Points, in no order, along strands that fork, close into loops and pass close to each other.
Two points are linked if the straight distance between their rows is under 16.7. Some points are linked to none.
labaf: 0 -3 -3 3 -8 12 -15 -4 18 8 0 -5 15
giz: -6 9 -2 -4 2 0 13 -14 -6 7 -9 -8 -4
fabi: -1 -3 -2 -9 5 -12 9 -5 -16 -2 -5 -10 -31
tar: -8 0 2 -3 8 -9 9 4 -15 -9 -2 6 -19
fuvo: -9 -4 4 12 0 -1 -14 0 19 -1 14 -4 -6
lem: -8 -2 3 -1 5 -9 7 3 -8 -10 0 10 -19
loz: -3 13 -4 -4 8 0 14 -1 -22 1 -13 -1 0
Zusi: -6 -7 0 -5 4 -13 5 -5 -6 -3 -7 -5 -35
Taf: 1 -2 -1 0 -17 14 -2 -8 9 7 -14 -4 18
nebek: 2 8 -5 -10 6 -8 13 -12 -21 4 -6 -19 -19
kudad: 6 -7 0 -2 -16 14 -7 -3 11 5 -9 0 23
nudu: -6 1 2 5 2 0 6 -2 -1 -6 4 10 3
Fave: 16 -10 0 -5 -8 9 -8 8 12 1 4 9 26
pitu: -4 6 -2 3 7 2 10 7 -16 -8 -4 15 6
milu: 0 2 -3 0 -11 10 6 -10 2 6 -15 0 15
pov: 8 16 -7 -9 11 -5 14 -2 -31 4 -14 -16 -5
mozom: -6 1 1 3 7 -3 6 8 -13 -12 0 14 -4
zuro: -4 9 -2 -1 0 3 11 -11 -5 6 -11 -1 4
mobun: -5 4 -1 -4 9 -7 9 7 -22 -7 -5 6 -15
vonov: -12 -4 5 7 0 -10 -3 -2 12 -7 5 2 -18
bikik: 9 -8 -1 -2 -11 11 -7 1 12 2 -2 4 23
Lak: -6 2 0 4 -3 4 -5 -10 12 4 4 -2 4
rezi: -3 -1 1 6 -1 1 0 -3 6 -4 8 8 7
madi: 6 -6 1 5 -2 4 -8 5 13 -3 14 9 14
situt: -10 -4 5 5 1 -9 0 0 5 -9 5 6 -16
mone: -7 4 1 4 -3 2 0 -12 8 6 1 -1 2
fuliv: 10 -10 4 9 -2 -5 -8 15 14 -7 23 11 7
galal: 17 19 -5 -8 14 -8 0 7 -44 -5 -12 -19 -10
zove: 18 -10 2 -5 -5 9 -15 17 21 9 10 2 22
Muv: 10 16 -6 -9 13 -6 8 3 -37 -1 -11 -17 -12
seke: -3 7 -4 1 -6 6 9 -11 -2 6 -14 0 11
gop: 8 -8 -2 -3 -9 12 -20 7 23 10 5 -5 19
dirob: 14 -9 1 2 -1 3 -11 12 15 1 17 9 16
kipu: 4 -5 2 8 -2 2 -14 5 19 1 17 1 7
Rom: -3 10 -1 1 11 2 10 8 -24 -6 -9 12 4
bavi: -12 -2 5 1 3 -8 2 -10 3 0 0 -4 -22
kog: 3 -8 4 9 -1 -5 -7 10 13 -9 18 10 1
buves: 0 4 -2 -10 6 -9 11 -10 -17 4 -5 -18 -27
deg: -4 10 -1 -7 3 -4 13 -18 -6 11 -7 -16 -12
gobip: -11 -3 5 10 -1 -5 -7 -3 16 -3 9 -2 -12
kot: -10 7 2 -1 2 -3 7 -14 -1 5 -2 -6 -10
Dubad: -8 -4 4 -3 4 -12 4 -5 -2 -4 -3 -3 -29
Rad: -2 -4 3 8 0 -3 -4 2 11 -7 14 9 1
Teba: 18 -11 2 -6 -8 8 -11 16 17 4 5 8 26
fuso: 15 -9 0 -4 -6 10 -19 13 23 10 7 -2 20
munu: 14 -10 2 3 -1 -1 -9 17 14 -2 22 12 15
Baved: 2 12 -6 -10 9 -5 15 -7 -25 4 -10 -14 -11
Pudup: -12 1 4 2 3 -4 3 -10 5 2 0 -3 -13
dib: -2 -1 -2 5 -7 9 -12 -7 17 7 4 -3 11
doli: -4 8 1 -2 11 -2 11 9 -25 -8 -7 9 -6
mil: 3 3 -2 2 -12 11 12 7 -19 -1 -31 4 24
Vafus: 4 -7 -2 -2 -14 16 -19 1 21 10 -3 -9 19
bedos: -7 -4 3 3 3 -8 5 8 -6 -14 3 14 -12
Fuma: -3 -5 2 10 -2 1 -14 2 21 0 16 -3 1

A fork is a point with three links, a tip a point with one. Leave the first point through the second and follow the links. Name the first fork or tip that comes.
Vafus, labaf | mone
munu, fuliv | nudu
Zusi, fabi | galal
dirob, madi | situt

Name the points in between on the shortest way along the links from the first point to the second, in order.
gobip, fuliv | fuvo > Fuma > kipu > madi > dirob > munu
seke, bavi | zuro > giz > kot > Pudup
galal, Zusi | Muv > pov > Baved > nebek > buves > fabi
Fave, seke | bikik > kudad > Taf > milu
doli, mozom | Rom > pitu
lem, pitu | bedos > mozom
